Each row is a point on a landscape with many peaks, with its height.
From any point a climber steps to the highest of the 2 points nearest to it. It stops when none of these is higher. Distance is the straight distance between rows; heights are no part of it.
ruzu (h 46.4): [ 14   7  -5   0  30 -32 -12  18   9  17   1 -10  -3 -22 -27  -3   0  11
  -8  22   4  20  12  11  -9   7 -19  -7  -5  -5 -10  20  24  20   6 -10
 -12 -19  32 -10   2   5  -3 -31   8  -5 -29]
repat (h 28.5): [ 30  22  15  48  20 -24  75   1   5 -43  12 -66 -30 -16  16  68 -36  57
 -18 -26   7 -13  15  29  10  -9 -31 -19  55  59  -4  23 -29  -3   6   5
  -3 -60  -8  27  -7 -67 -12 -15  -4  41  -3]
tesuf (h 51.0): [  4   6  -1  20  17 -13  15   9   2 -16  16 -48  11 -29  -3  -2  36  10
  -6  43 -20   8  15 -17 -17 -11 -51  21 -13  19 -10 -15   8 -16  -5   1
 -11  -4  63   8  28  -3  24 -38 -10  45 -20]
Zukoz (h 69.1): [ -7 -22  22  -4  92   3  -2  -5  33   1  35  20 -12 -60 -25  64 -41  62
   9 -12  36 -52 -83  15 -69  60 -26   5  43 -24  20 -36 -24  24  34 -32
 -21 -26 -38 -42 -20 -42  17 -67 -37 -24  27]
Rim (h 52.3): [ 16   8  -3  -1  52 -38   9  12  29  11  14 -16 -34 -30 -17  29 -34  49
 -10   6  22   0 -13  39 -16  17 -25 -15  20  16  -2  14  28  33  13 -31
 -13 -42   1 -20  -5 -31 -11 -58   8 -16 -24]
duvuf (h 2.0): [ 37 -13 -59  13 -56  -2  51 -20 -25   6 -46 -46 -22  39  47 -18 -18 -29
  -4  15 -12  74  72   5  52 -12  48  46 -60  -1   1  10  68  -7 -19  -5
 -17   7  46  54  68  48 -10  58  42 -18 -14]
dolus (h 3.1): [ 16  12 -33  21 -61 -10  55 -14 -39 -31 -28 -48 -11  17  57 -19   1 -26
   7  21 -54  50  73  -2  57 -31  30  43 -40  38 -15  -1  33  -6 -44  18
   9  11  63  49  72  14 -15  62  29  15 -15]
Fados (h 13.3): [-25   0 -30 -18 -68  -4 -15   5  -9  20 -19  24 -52  70  31 -27 -35 -59
  34  10 -28  23   5  10  55 -63  52   0  -8   8 -11 -27  24   5 -33 -16
  10  30 -39  13  30  15 -10  67  22 -58  13]
Vusuv (h 37.4): [  7   4 -57 -26  12  33  48 -21  26  -5  11 -50 -71 -19   9   4 -27  29
  25   3  20  10  -3   2  55  19  16   2  -2  33 -13 -15  55  23   4 -19
 -33 -26 -23  34   3 -13   2 -39  72  -5 -15]
suli (h 16.2): [-19  -1   7 -16 -66  26  -4   1 -20   2  -8  30 -30  46  43 -23 -12 -38
  17 -14 -16  -2   1  -4  39 -35  40 -14   2  -3   4  -6 -11  -2 -30  21
  21  39 -51   5  -8  10 -13  70   7 -26  32]
leb (h 64.5): [ -8 -18  15  -6  13  30  30  -1  15  -4  -8  29 -32 -17  12  33 -36  29
  12 -50  43 -51 -45  15   2   7   3 -43  45   7  23  -1 -45  14  -9   4
   1 -17 -96 -18 -34 -55   7  26 -12 -14  72]
Pataz (h 58.4): [ -3  -3  -1 -24   3 -18 -21  21 -13  24 -42  60 -13  13  -5 -17 -43 -13
 -19 -43   4  -7  -9  28  47 -43  43 -51  28   3   6  24 -16  33  -8  17
   3  -6 -42  -6 -44  26 -44  36  10 -65  12]
Pema (h 12.1): [ -2  12  21  32 -71  25  34 -17  -2  10  15 -31   0  35  46  -5  35 -20
  22  25  -4  15  44 -37  -1  -4  -3  13 -35  -1   5  20  -1 -35 -33   3
  22  37  -3  15  47  -4  38  55  11  44  17]
gazo (h 22.6): [ 25   3 -20  -8 -46  58  72 -46 -23 -26 -11 -40 -14  14  74 -32  18   2
  12  -4 -19  40  50 -33  65  21  51  42 -50  13   7  12  37 -11  -6  40
  -5  32  -7  76  21  48 -14  40  57  21 -10]
gufib (h 53.7): [  5   2 -44 -40   5  -4 -25  -2  -8  12 -26  35 -42   7  15 -28 -60  -1
  -5 -30 -10   3   1  39  74 -51  48 -38  15  42  -4   0  17  37   0   9
 -14 -14 -37  29 -35  35 -63  17  45 -71  -9]
Revu (h 22.1): [ 35  14   1  12  31 -17  29  10 -12 -30  -1 -31   1 -27  16  13  11  33
 -22  -4 -21   9  23   7  20 -13 -21 -10  15  51 -12  21  -7   6  -3  24
  -3 -21  36  28 -14   3 -38 -20  -1  30 -22]
Tigez (h 57.2): [-25   1  49  20 -54  14 -14   0 -21   1  -6  40  51  27  23 -18  38 -21
   5  -9  -9 -40   1 -29 -31  -4   3  -7   1 -27  20  -2 -69 -32 -30  22
  34  37 -27 -33  -7 -17  22  51 -53   2  44]
rufup (h 17.9): [  6   0 -38 -17 -61  59  56 -49 -11  -8  -8 -21 -52  40  74 -20   2 -25
  34 -10  -7  37  31 -21  72   4  64  33 -49   4  -1  -7  45   2 -12  12
 -18  31 -48  73  27  40  -6  43  67  -7  11]
Riz (h 42.8): [ 16 -17 -52 -25  -1  -8 -44   0  -2  44  -9  29  -6  29 -32 -48  -3 -38
  -4  -9  24  58   1   9  14   3  60  19 -55 -50   9   8  68  14  40 -21
 -22  17  18   2   1  96 -28 -22  43 -50 -52]
vob (h 34.7): [ 43  20 -24   3  77 -32  26   7  20  21  24 -36 -26 -54 -18  20  -7  51
 -21  22  35  27  15  44 -31  76 -29  25 -44 -14  19  37  78  37  29 -37
 -23 -49  31  -3  11  27 -28 -88  29   1 -73]
suleg (h 59.8): [-18 -11  40  -9  66   4 -37   6   3 -19  29  11  54 -40 -41  23  39  17
  -3   5   3 -34 -50 -16 -72  54 -41  18   6 -23   9 -37 -45  -6  38  -7
 -16  -5  26 -22 -19   0  11 -43 -58  27   8]
Ragak (h 75.1): [-10 -19   3 -23  65   5  -1   1  30   3  -1  30 -26 -47 -19  37 -47  45
   7 -24  34 -41 -67  30 -16  23  -1 -29  50   1   8 -17  -6  41  18 -15
 -13 -23 -52 -26 -35 -29 -13 -46  -7 -30  19]
movo (h 15.3): [ 48  14  18  -3  13 -36 -23  24 -24  26 -12  32  26   8  -2 -26  22  -3
 -43 -30   1  37  45  14  12 -17  25 -16 -19  -3  16  62  -4  10   8  36
   9  13  28  21 -27  66 -60  21  -4 -18 -41]
pofol (h 52.4): [  2  20  42  13 -13  41  24 -15   8  11  19  21  24  14  30  14  28  38
   3 -42  38 -43  -6 -24 -22  35  -5 -25   0  -9  37  42 -60 -22   8  20
  12  13 -70   2 -35 -17   6  35 -13  31  41]
Mosu (h 38.4): [-38 -18 -24 -53  54  21 -51  11  -3 -18  13  27   4 -52 -34  -9   1  12
  36  22 -30 -48 -82 -13   7   9  -5   8  10   3 -28 -83   6  18  21 -10
 -31   9   7 -17 -31  20   1 -62   4 -14   7]
zurid (h 30.7): [ 22  16   5 -14  79 -61 -17  26  22  12  18   6   1 -39 -47  25  -5  23
 -28  17  20  16  -1  38 -56  56 -25  16 -12 -25  13  23  44  33  33 -28
  -7 -42  41 -30  -8  13 -33 -80  -5  -7 -65]
buva (h 43.7): [-52 -28 -14 -10   6  29   7  11   3 -24   4  -1 -29 -19  14  14 -26   8
  29   9 -20 -59 -59  -3  13 -27 -19  -9  54  37 -26 -80 -21   1 -22 -17
  -4 -13 -36 -12   3 -54  26   7  -9  -7  51]
Luv (h 42.7): [-21 -16   3  -1  49  29   8   3  27  -9  40 -33 -28 -31  -7  37  -7  36
  30  11  16 -41 -46 -10 -36  38 -44   1  26   8   1 -48 -15  -6  21 -27
 -27 -15 -19  -8   0 -33  31 -55  -2  24  30]
muzo (h 65.5): [ 32   9  17  14   7 -63  -8  28   3  14 -37  22  16  17  -4   8 -20  -4
 -47 -13   8  14  28  39   1 -40   8 -35  31  10   5  53 -22  14 -25   8
  28 -29  11 -23 -13 -24 -28  32 -25 -31  -3]
mek (h 19.0): [ 35  24   7  42  -2  -1  62 -11 -17 -26   8 -58  -2 -15  29   9  17  27
 -15   0  -4  22  53  -1  22   4 -21  13  -9  47  -7  30   3 -10 -10  23
   3 -17  33  54  19  -9 -15  -4  10  58 -23]
Nivu (h 27.6): [-30 -11  26   8 -47 -32 -70   3  -4   8 -15  46  44  36 -48 -23  16 -70
  -6  13 -14   7 -10  -2 -36 -19  14   3   2 -44  -4  -3  -9 -19 -12  -7
  23  24  30 -57  21  -5  37  25 -33 -18   1]
morem (h 39.6): [-10   3  -2 -25 -11  76  14 -21  -6  -7  25   8  -6   1  33 -25  38  10
  33  -8   6 -25 -22 -41  22  24  14   1 -19   4   6  -9 -17  -7  14  24
  -3  33 -59  32 -32  27  -3   0  29  17  13]
dapab (h 32.1): [ -7  -1  21 -26  13   9 -32  22 -41 -38  -7  38  47 -24  10 -32  51  -3
  -2   3 -68 -32 -16 -32  14 -33  -9 -11  11  34 -18 -33 -47  -6 -13  54
  10  33  33   4 -35  32 -43  11 -32  13   8]
kez (h 24.4): [ 25   8  13  20  63 -29  41  18 -16 -54   7 -31   9 -41  11  40  -3  50
 -25 -23 -39 -23 -10  23   6 -19 -39 -12  50  68 -14 -17 -45   7  10  25
  -4 -40  24  33 -40 -19 -47 -26 -39  32 -11]
nopi (h 17.2): [ 20   9  27 -19  32 -45 -46  22 -34   9 -14  57  54 -10 -39 -26  31 -20
 -37 -27  -4  22  15   5 -10   5  10  -9 -16 -27  12  47  -9  20  24  32
   5  11  43  -8 -45  70 -71  -2 -19 -12 -50]
pama (h 27.4): [ 31   4 -29  -9  -1  63  79 -38 -23 -34  -1 -55 -13 -22  47 -15  22  25
   4 -13 -12  21  30 -23  63  40  28  41 -34  31 -18   3  36   4   7  31
 -28  -8   6  74  -5  39  -8  -8  65  38 -29]
silu (h 24.7): [ 14  17  24  13 -16  62  68 -24 -28 -50  43 -32   8 -11  64  18  30  36
   7 -25 -16 -26  28 -34  23  15 -10  -3  13  60   3  13 -60 -27   1  41
  19  11 -20  60 -24  -9 -28  14   2  65  12]
fuma (h 39.9): [  4   3 -15  20 -33 -32   3  11  31  25 -12 -11 -38  32  -6  13 -35 -25
  12  17  12  28  29  16   2 -30  -7 -13  13   3  -4  24  22  -1 -30 -32
  12 -14  -3 -20  37 -47  35  37  10 -11  12]
Fikup (h 37.9): [ 18   6 -48  31 -27 -31  20   5  27  29 -10 -52 -31  20 -10  -6 -23 -16
   0  36   9  57  51  15   7 -21  -9  13 -27  -5  -8  22  70  -4 -21 -36
   0 -19  38  -5  62 -15  42  12  30  -5 -13]
vamo (h 27.2): [-47  -3  16  -8 -17  36 -52 -17   7  12  21  16  26  -2 -48 -10  31 -19
  28  16  11 -22 -35 -33 -49  32  -8  24  -6 -50   2 -22 -17 -31  15 -32
  -4  29  -7 -38  12   5  60 -27   4  20  15]
rore (h 13.6): [-10   0 -25 -16 -62  32  14 -21 -15  -4 -11  -9 -24  39  54 -39  15 -34
  28  13 -42  28  14 -25  48 -21  45  34 -44  12 -10 -26  26  -3 -32  19
  -3  37 -13  44  43  31  -3  46  38  -9   4]
daso (h 69.4): [-15 -12 -10 -19  37  29  19   5   9 -12   7  15 -39 -27   5  22 -43  35
  14 -36   4 -55 -47   9  24  -3  -3 -35  55  37  -4 -23 -25  28   8  -2
 -15 -21 -65  -2 -35 -37 -16   1  11 -16  33]
num (h 41.4): [ -2   0 -20 -18   1  -6 -30  11  -2  10  -8   9  -7   1  -7 -25   1  -9
   5   7 -11   6   0   2  29 -20  10 -14  -6   3  -8  -8  11  17 -11   6
 -11   3  11   4 -11  17 -20   0  18 -14 -14]
Pote (h 64.4): [-11 -15  34 -24  88  22 -19  -6  12  -4  36  28  30 -59 -33  47  11  49
   5 -21  15 -57 -79  -6 -63  75 -17  15  22 -34  25 -37 -40  18  52  -5
 -22 -11 -22 -25 -37   3 -16 -64 -49   1  11]
vugiz (h 22.2): [ -5   9  53  11 -19 -24 -57  -7  -8  11  -7  42  81  20 -51  -4  35 -27
 -37 -12  12   0  10 -22 -66  29   3   9  -8 -65  19  41 -34 -20  16   6
  24  18  23 -45 -16   9  17  15 -53  19 -19]
sukel (h 46.6): [-34 -30   4 -18  16  46   4   2 -16 -35   3  22  15 -30  20  10   5  19
  26 -18 -20 -65 -63 -22   1 -12 -15 -22  40  19  -7 -53 -55 -10  -4  12
  -2   6 -50  -3 -34 -13  -4  13 -26   7  54]
nobib (h 25.2): [-51 -15  21  -2 -13 -31 -67   5   8 -18 -23  33  51   7 -58  -5   0 -49
  -8  26 -18 -20 -39   1 -38 -25 -14  -4  36 -31 -11 -43 -21 -24 -13 -10
   8   0  30 -67  16 -33  47  10 -41 -14  31]
Maka (h 48.8): [  8  -6 -46  13  -3 -48 -17  18  49  49 -12 -26 -36   7 -37   3 -50 -16
 -10  35  37  43  24  30 -13  -7 -11   5 -15 -22 -14   9  74  11  -2 -64
  -6 -39  23 -33  44 -22  41 -29  42 -41 -23]
gid (h 32.2): [ 26   6 -39 -21  27  41  53 -24  -5 -25  17 -54 -31 -37  16   5  12  47
   6  -3  -5   9   8 -10  47  36  -1  25 -13  42 -14  -6  42  20  15   6
 -34 -19   6  47  -9  10 -17 -52  53  27 -26]
dakik (h 62.9): [  7  13  59  11 -50   7   0   4 -30   2 -21  35  28  25  50 -13  25 -19
 -13 -29 -14 -21  24 -10   7 -28  18 -30   3   6  31  34 -65 -17 -30  52
  35  31 -45  -5 -29  -5 -25  74 -42 -10  41]
kov (h 59.9): [ 14   6 -32  16  36 -13  27   9   7 -25   9 -72 -16 -48  -9   4   5  29
  -7  51 -14  18  17   0   1   9 -47  33 -19  25 -27 -26  57   0   3 -28
 -27 -28  63  12  34  -8  26 -71  11  35 -32]
Tese (h 36.1): [-23 -10 -21 -37  46   0 -36  15  -8 -27   5   8  22 -38 -11 -24  17   2
   8  30 -52 -21 -35 -12  14 -15 -19 -10  14  29 -40 -64  -1  17   3   8
 -16  10  45  -1 -18  19 -16 -37  -9   8  -9]
Ravuz (h 27.3): [ -5  -4  18  -3   9 -54 -73  15  -3  19 -15  54  46  10 -68  -8   3 -41
 -41 -10  14  27   7  12 -34   8  13  -2  -5 -58   1  27  19  11  24  -1
  16   1  40 -47  -9  24 -12 -10 -19 -27 -45]
Depi (h 31.3): [-51 -11  13  10 -16  17 -47 -16  24   1  19 -22  13  -1 -47   1  22 -28
  22  60   9  -4 -20 -17 -57  23 -35  27  -6 -32  -5 -46   4 -33   1 -44
  -4  17  30 -35  47 -26  75 -39  -4  16  24]
sulat (h 43.1): [-31   4  19  36  -8 -20 -12  18  14 -25   9 -48  26  -9 -12   7  27 -21
   3  66 -30  -7   3 -16 -34 -31 -59  17   6  13 -16 -35 -15 -36 -18 -10
   6  -2  79 -14  53 -36  50 -14 -43  45  14]
Vebe (h 63.3): [  6 -21 -77 -28 -31  -1 -22  -7 -22  21 -34  20 -32  48  31 -62 -37 -40
  15  -6 -10  48  10  26  69 -50  75  14 -50  -8 -18 -27  61  12   0   1
 -26  28  11  50  12  89 -46  21  45 -81 -21]
teg (h 27.5): [ 13   5  39  24  21  32  33   2 -25 -46  24 -28  37 -13  46  18  38  43
  -8 -12 -31 -28   8 -28  -9   7 -39  -5  13  44  -3  -9 -76 -28   3  48
  17   4   7  41 -33  -6 -24   2 -42  57  19]
ranu (h 18.8): [ 45  20  -4  34 -11  15  66 -21  -5  -2  13 -63  -1  -8  19   6  18  22
  -8  14  19  42  68 -19  16  23 -20  28 -49   5   8  46  34 -16   2   8
   1   3  18  38  33  10  25   6  29  55 -27]
lesel (h 21.9): [-31 -23  -2  -6  23 -39 -38  19  21   6 -23  27  -3 -10 -36   7 -42  -8
  -4   9   4 -26 -37  28  -9 -38 -13 -26  41  -8 -21 -25   4  24 -19 -24
   2 -26  -6 -50   0 -46  20  -9 -15 -43  17]
pud (h 26.0): [-21  -9  21 -14  29 -38 -71  -6  12   7  -1  66  44 -14 -86  22   4 -13
 -34 -28  32  -8 -29  19 -82  60   1  14  21 -77  18  18   6  18  46 -13
  11  -8  -1 -68 -18  -5   9 -48 -36 -17 -33]
Debiz (h 30.9): [-12 -14  12  -2 -47 -36 -72   1 -19  29 -18  63  37  53 -53 -19  -4 -70
 -22 -27  11  27   5   1 -35  -4  44   0 -15 -75   2  26  -3 -12  13  -6
  28  32  13 -49   3  37  16  23 -14 -27 -17]
rotop (h 51.3): [  4  -3 -46  12   9 -16  26  10  23  -7   5 -67 -33  -7  -3   0 -23  17
   9  46  -7  12  11  14  15 -13 -30  18  -1  31 -35 -24  56   7 -19 -43
 -20 -43  33  -4  43 -44  28 -41  28   6 -19]
rit (h 26.2): [ 26  10  29  22  44  10  60   1  -3 -31   8 -34 -12 -35  19  55 -18  63
 -15 -42   8 -36 -11  22   4   5 -28 -30  57  54   7  14 -52   3   5  23
  -6 -38 -22  25 -43 -41 -34  -7 -21  31  19]
lopem (h 44.9): [ 36  10  -5  23 -47 -19  19  -4  25  45  -3 -15 -31  55  11  16 -30 -22
  -6  -5  41  50  53  11   6 -13  20 -20 -21 -20  28  65  22  -7  -4 -15
  20   0 -24   0  23   0  21  47  23 -12   0]
Konu (h 49.3): [-35 -23  18   1   8  53  18  10 -31 -53  19  -6  27 -24  41  14  28  15
  29  -5 -59 -50 -43 -25 -10 -14 -35 -17  38  48 -11 -84 -73 -28 -13  28
  13   8  -5  18 -20 -21  -2  17 -42  30  54]
muvo (h 53.0): [-31 -12  46  22 -28  28   7   6 -20 -30   2  15  47  -4  37   2  36   3
  19 -15 -26 -46 -23 -27 -30 -11 -24 -12  25   2   7 -44 -75 -44 -23  29
  26  19 -21 -16  -4 -42  13  45 -59  23  65]
Zimar (h 40.0): [ 24  11 -16 -12  41   0  19  -7   6  20  17 -27 -10 -35 -16  -1  11  35
  -1  18  35  26  18   1  -6  57 -19  20 -39 -20   3  25  56  17  23 -17
 -21 -12  15  13   5  29  -8 -68  26  19 -43]
zamik (h 23.6): [-40 -23  15  -4  16 -42 -64   6  14   0 -30  45  44 -14 -77  17 -27 -26
 -21   0   4 -31 -57  24 -55   5 -13  -7  46 -45  -4 -26 -17   1   1 -24
   1 -22   6 -70   4 -50  42 -19 -40 -41  14]
Gikek (h 48.0): [ -6   4  53  18  16  30   7  -6  -2  -1  26  14  48 -11   0  23  36  37
  -7 -23  23 -41 -10 -27 -53  40 -31  -2   6 -17  25  16 -77 -26  13  12
  12  10 -15 -10 -29 -19   8   4 -46  35  28]
Zet (h 63.2): [ -9  -4  15 -16 -22  11 -18   3 -11  29 -23  70 -13  34   6  -7 -31 -30
  -7 -59  30 -19 -29  17  27 -25  51 -35  18 -23  33  17 -23  19  -1  10
   8  17 -90 -26 -44   6 -16  44   3 -54  39]
loz (h 48.7): [ 27  18  -8  35 -37 -41  41   8  12  -1 -10 -45 -32  21  24  20 -28  -3
  -9  10  -2  24  60  28  27 -38 -13  -5  11  46 -12  32  17  -2 -38  -3
  19 -23  19  16  32 -41   6  36   6  13  -9]
Lezo (h 44.0): [ -2  -1  -9 -37  34  46   8  -3   1  -2  27  14 -22 -30   4  -2  13  36
  22 -17   5 -30 -39  -9  22  29   6  -8  14  13   0 -16  -4  23  20  16
 -21  10 -35  18 -42  20 -21 -35  23  13  11]
gufe (h 38.9): [ 16   8  32  46  34 -40  26  14  22  -5   6 -41  12  -1  -9  44  -4  32
 -29  13  23   1  16  13 -46   3 -59 -18  18   0  13  34 -30 -18  -6  -5
  11 -34  21 -18   1 -47  27 -16 -50  38   7]
bizef (h 18.9): [ 12  26  29  -6 -79  39  28 -17 -31  -5  -4  14 -24  50  96 -17   6 -28
  10 -30 -20   3  44 -13  51 -18  52 -12 -16  17  23  18 -25 -16 -22  38
  22  45 -57  52  -1  25 -33  79  10 -12  22]
Nibi (h 37.5): [  0   6  13 -29  -6  29 -20  -3 -22   9  -1  30  20   5  13 -38  31  -2
   6 -10  -5   1   1 -25  19   1  26  -2 -28 -13   7  15 -14   6  13  30
   3  41 -17  12 -35  46 -16   7   8   5  -9]
Luzo (h 30.1): [-10   3  37   3  29   7  -5  13 -27 -34  15  11  63 -22  15  -2  52  15
  -9   2 -36 -26 -15 -24 -22  -2 -37   0   9  27   0 -22 -66 -21   6  42
  12  18  35   2 -25  14 -18  -1 -54  46  12]
Lofog (h 33.8): [  4   7  -3 -46  33   5 -27  14 -37 -37   1  29  42 -48  -5 -51  44  -2
   6   9 -59  -7 -15 -25  22  -3  -2   7 -16  30 -22 -33 -10  13   5  46
  -7  25  56  26 -32  56 -57 -23  -9  20 -26]
niso (h 58.2): [ 10  -4 -32  -4  42 -55 -17  23  52  40  -1  -1 -29 -15 -30  14 -54  14
 -14  18  34  17   1  46 -16   9  -4 -10  11 -13  -4  21  47  39   5 -54
  -4 -47   9 -41   8 -24  -7 -65  25 -48 -42]
vas (h 31.9): [ 18  13  -5  27  23  -1  60  -4  22 -17  18 -57 -41 -15  10  55 -24  45
  -1  -1  21  -6  10  13  -4  16 -44 -10  25  39  -3  10  14  -4   2 -19
 -11 -38  -9  14   4 -55  11 -28  12  34   1]
Kavem (h 57.4): [ 36  23  27  48 -15 -59  28  23   3 -17 -21 -24   4   7  15  15 -11   3
 -38  -3 -15  22  54  28   8 -50 -20 -27  24  39  -5  56 -21  -8 -30  21
  29 -27  34   4  14 -30 -22  42 -32  11  -5]
Fam (h 53.2): [ 11  -8 -78 -29  -1 -19 -21  -1 -15  14 -40  30 -37  30   8 -46 -61 -19
  -5 -16 -19  33  20  40  81 -56  66  -7 -19  35 -17 -16  46  32  15   0
 -29 -13  -9  51 -20  68 -72  15  52 -92 -30]
kuzu (h 24.3): [-19  -4  38   6  -2 -11 -50 -15   6  15  -6  53  57   5 -72  18  17 -11
 -28 -34  33 -21 -27   3 -81  54  -7  13   8 -75  19  26 -33 -11  25  -9
  11   2 -14 -55 -12 -25  34 -15 -43   1   6]
kela (h 8.1): [-15   2 -23  12 -26 -26   2  18   2 -19 -16 -20  -9  11  12 -25   1 -24
  10  50 -47  15  19   5  25 -63 -14   7  11  43 -33 -30  16  -8 -36  -3
  10  -1  52   8  48 -23  15  28 -11   7  -6]
Foruz (h 51.8): [ 22 -16 -60 -32  -8  25 -11  -8 -10  21 -24  21 -27  26   8 -56  -3 -26
   2 -13   6  39   3  -2  48  -7  69  20 -51 -30   1   0  60  21  21  10
 -33  27  -9  46  -7  98 -41 -13  55 -55 -34]
Vofuf (h 19.7): [-30 -14 -34  -4  -5 -43 -33  16  41  31 -32   5 -38  27 -23   1 -73 -18
   6  17  -3  -9 -18  48  21 -65   6 -24  39  13 -29 -19  38  25 -27 -49
   7 -42 -24 -40  18 -53  15  11   9 -54   9]
duzol (h 58.0): [ 26   1   6  12 -22 -40 -14  15  10  42 -19  32   5  37  -4   6 -16 -26
 -27 -27  34  34  33  30   0 -27  22 -36   0 -22  17  68  -6   2  -8  -2
  24  -3 -14 -19  -9   1  -8  40  -6 -35   2]
pob (h 21.8): [ 17  27  36  11 -57  53  55 -31 -21 -17  26 -10   0  18  81 -10  31  15
  12 -32  -9 -15  43 -29  34  15  19  -9  -8  38  19  27 -42 -26 -13  41
  22  31 -53  59 -14   0 -24  61  13  37  15]
gize (h 5.8): [  3   4 -24  26 -46 -36  24  12 -13 -23 -25 -41   1  11  26 -29   8 -35
   6  50 -63  41  61   1  29 -59   1  36 -36  27 -21  -9  41  -7 -47   4
   9  12  94  23  81   1  16  32   3  29 -24]
Sitob (h 20.1): [-25  -2  36 -21 -26   6 -74 -12 -38   9  -3  69  67  15 -52 -33  46 -39
 -20 -28 -14  -9 -23 -29 -33  29  30  18 -13 -71  10  14 -34 -16  21  20
  15  47   0 -40 -34  44   4  11 -37  -4  -8]
naru (h 37.3): [-30  -6   8  19   1 -40 -38   6  28 -16   4 -40   8  -4 -41  10   7 -23
  -9  75  -8  11  -2   2 -49 -18 -51  15   3 -13 -23 -21  17 -28   4 -40
  -2 -18  73 -40  55 -34  67 -35 -19  17  -4]
Funon (h 10.4): [ -6  -8 -37 -16 -38  10 -16  -5 -19  17 -19   0  -5  28   4 -48  16 -43
  25  37 -25  44  15 -20  34 -22  40  30 -51 -13 -18 -27  47  -6 -18   2
 -14  40  35  17  37  51  15  18  30 -19 -18]
Kuzig (h 17.7): [  0  20  27  33 -76  15   1 -26  11  41  17   0  -3  60  17   0  16 -35
  23  11  30  13  31 -31 -20   5  12   8 -33 -49  20  37 -12 -38 -16 -19
  34  37 -43  -8  30  -6  47  59   1  17  32]
rur (h 37.0): [ -5  -1 -11   2  19  45  46 -15  35 -12  32 -48 -59 -16  14  41 -23  45
  36   1  28 -28 -21  -6   5  35 -22  -5  19  31 -10 -28   7   4  12 -26
 -21 -19 -43  21   0 -56  32 -32  38  21  26]
kab (h 18.7): [ 13   7  42 -21  -8  -2 -57   1 -35  20  -7  72  61   9 -24 -32  36 -31
 -30 -43  -2   8  -6 -13 -10   7  42  -1 -20 -53  23  39 -20   4  29  34
  18  38   3 -18 -53  70 -40  17 -29 -14 -25]
rela (h 27.9): [  2   6   8 -22  50 -63 -68  16  15  21  -5  53  31 -16 -76  13  -7 -10
 -43  -8  17  19 -11  39 -64  52   3   6   0 -58  19  35  31  31  38 -19
  12 -20  33 -54 -15  17 -24 -57 -18 -23 -63]
robi (h 23.1): [-19  -2  19   9 -43  14 -36 -15   6  36  13  27  12  37 -27 -10   8 -29
  14  -7  35   2  -8 -28 -32  15  16   3 -11 -60  16  20  -6 -23   8 -20
  13  26 -35 -30   3   5  43  11   1  -1  14]
zaf (h 58.3): [ -6  -1  16  14 -22  36  34  -5  16   7   7  -4 -11  16  29  21  -7  12
  11 -27  32 -32  -5 -12   7   2  -9 -31  27  12  15  17 -39 -16 -17   6
  19   0 -67  -4 -10 -49  13  36   6   8  52]
nidu (h 32.5): [ 16   8  30  44 -10  -7  35   2  37  23  16 -26 -17  21  -6  40 -10  18
  -4  -2  52   0  22   1 -42   8 -39 -19  22 -16  20  46 -17 -23 -11 -18
  12 -14 -22 -15  10 -66  47  13 -10  24  31]
Sug (h 40.8): [-62 -28 -36 -43  13  55 -24   3  -3 -18  11  15 -20 -33   4  -8  -1   3
  51  15 -26 -53 -83 -22  16  -5  -6  -3  33  15 -25 -91  -2   9   4 -11
 -17  15 -29 -13 -16  -7  19 -28  17  -8  39]
meki (h 35.7): [  9 -15 -10  -6 -29 -22 -54   6 -10  42 -10  45  -1  50 -39 -32 -13 -54
 -15 -20  25  46   5   7  -7 -10  55   6 -37 -60  10  30  24   0  27 -13
   2  27   5 -12  -3  65  -9   9  15 -42 -30]
fen (h 43.9): [  7   0  54  32  49 -14   2   3  15 -10  15  -9  42 -22 -26  48  13  41
 -19  -6  31 -28 -13   2 -70  33 -57  -4  17 -18  33  19 -60 -18  20   2
   5 -34   5 -23 -17 -38  16 -26 -67  26  13]
geru (h 48.4): [ -2  -5 -14 -30  66  23   8  -1  12 -10  33 -24 -16 -49  -8  22  14  43
  18  12  -1 -28 -45  -7  -6  31 -29   4  -1  18  -6 -31  10  18  30  -4
 -35  -9   1  10 -19   5 -14 -66   4  23 -11]
kofef (h 10.3): [-37  -4 -39  -4 -56  -7 -11   2   0  18 -22  -4 -28  40  10 -37 -13 -49
  32  45 -35  21   2   4  33 -61  19   7  -8  19 -30 -35  29   1 -45 -19
   7  10  11   2  47 -15  23  48  17 -22   6]
bure (h 68.6): [ 14   2  37   4 -26  -6  -4   5 -20  25 -28  56  16  28   8  -2 -15 -17
 -25 -49  19 -16  -1  11   7 -25  27 -46  19 -21  33  39 -53   0 -11  32
  29  11 -60 -27 -36 -13 -21  62 -30 -36  34]
mulom (h 6.5): [ 15 -18 -68  -2 -52  18  20 -17 -12  24 -32 -29 -26  41  28 -40  -4 -44
  15  23   0  60  28  -9  29 -10  49  47 -72 -31  -5 -16  77  -9  -6 -19
 -23  26  31  35  57  69  23  33  49 -17 -12]
nar (h 54.0): [  1   4  13 -21  72   1 -18  -6  13  -1  35  -6  11 -47 -37  20  33  33
   6  19  19 -16 -35  -9 -51  62 -38  17 -10 -21  11 -15   7  13  41 -16
 -15  -2  19 -15 -13   9  -1 -81 -16  25 -22]
dof (h 43.6): [ -4   1 -53   5 -15  25  54 -18  17 -15  -3 -61 -52  -1  26  -4 -24   7
  30  29  -8  18  19  -1  51  -3  -1  26   0  49 -33 -29  47  11 -16 -17
 -27 -30   9  29  35 -40  16  -7  55   9 -12]
Tuf (h 25.6): [ 23  26  14  30 -21  10  39  -9  20  18  26 -45 -15  13  12  25   9  13
  -2   9  46  16  42 -16 -14  19 -25   1 -18   3  17  52  11 -18  -3  -7
   8   0  -5  12  24 -19  41   9  13  43   0]

Call two points neighbours if one is among the 2 nearest of the other. Go from one point of each pair to the other, from neighbour to neighbour, staying as high as possible. Name the lowest point that can't be avoided.
muzo / Ragak => Nibi
Vebe / kov => Pema
Vebe / bure => Fam
bure / niso => Ravuz
niso / muzo => Fikup

For each start below, name the point where the climber stops.
movo => rela
nopi => rela
dolus => bure
pob => bure
fen => Ragak
rit => Ragak
Mosu => bure
morem => Ragak
lesel => Vebe
Kuzig => kov
Funon => kov
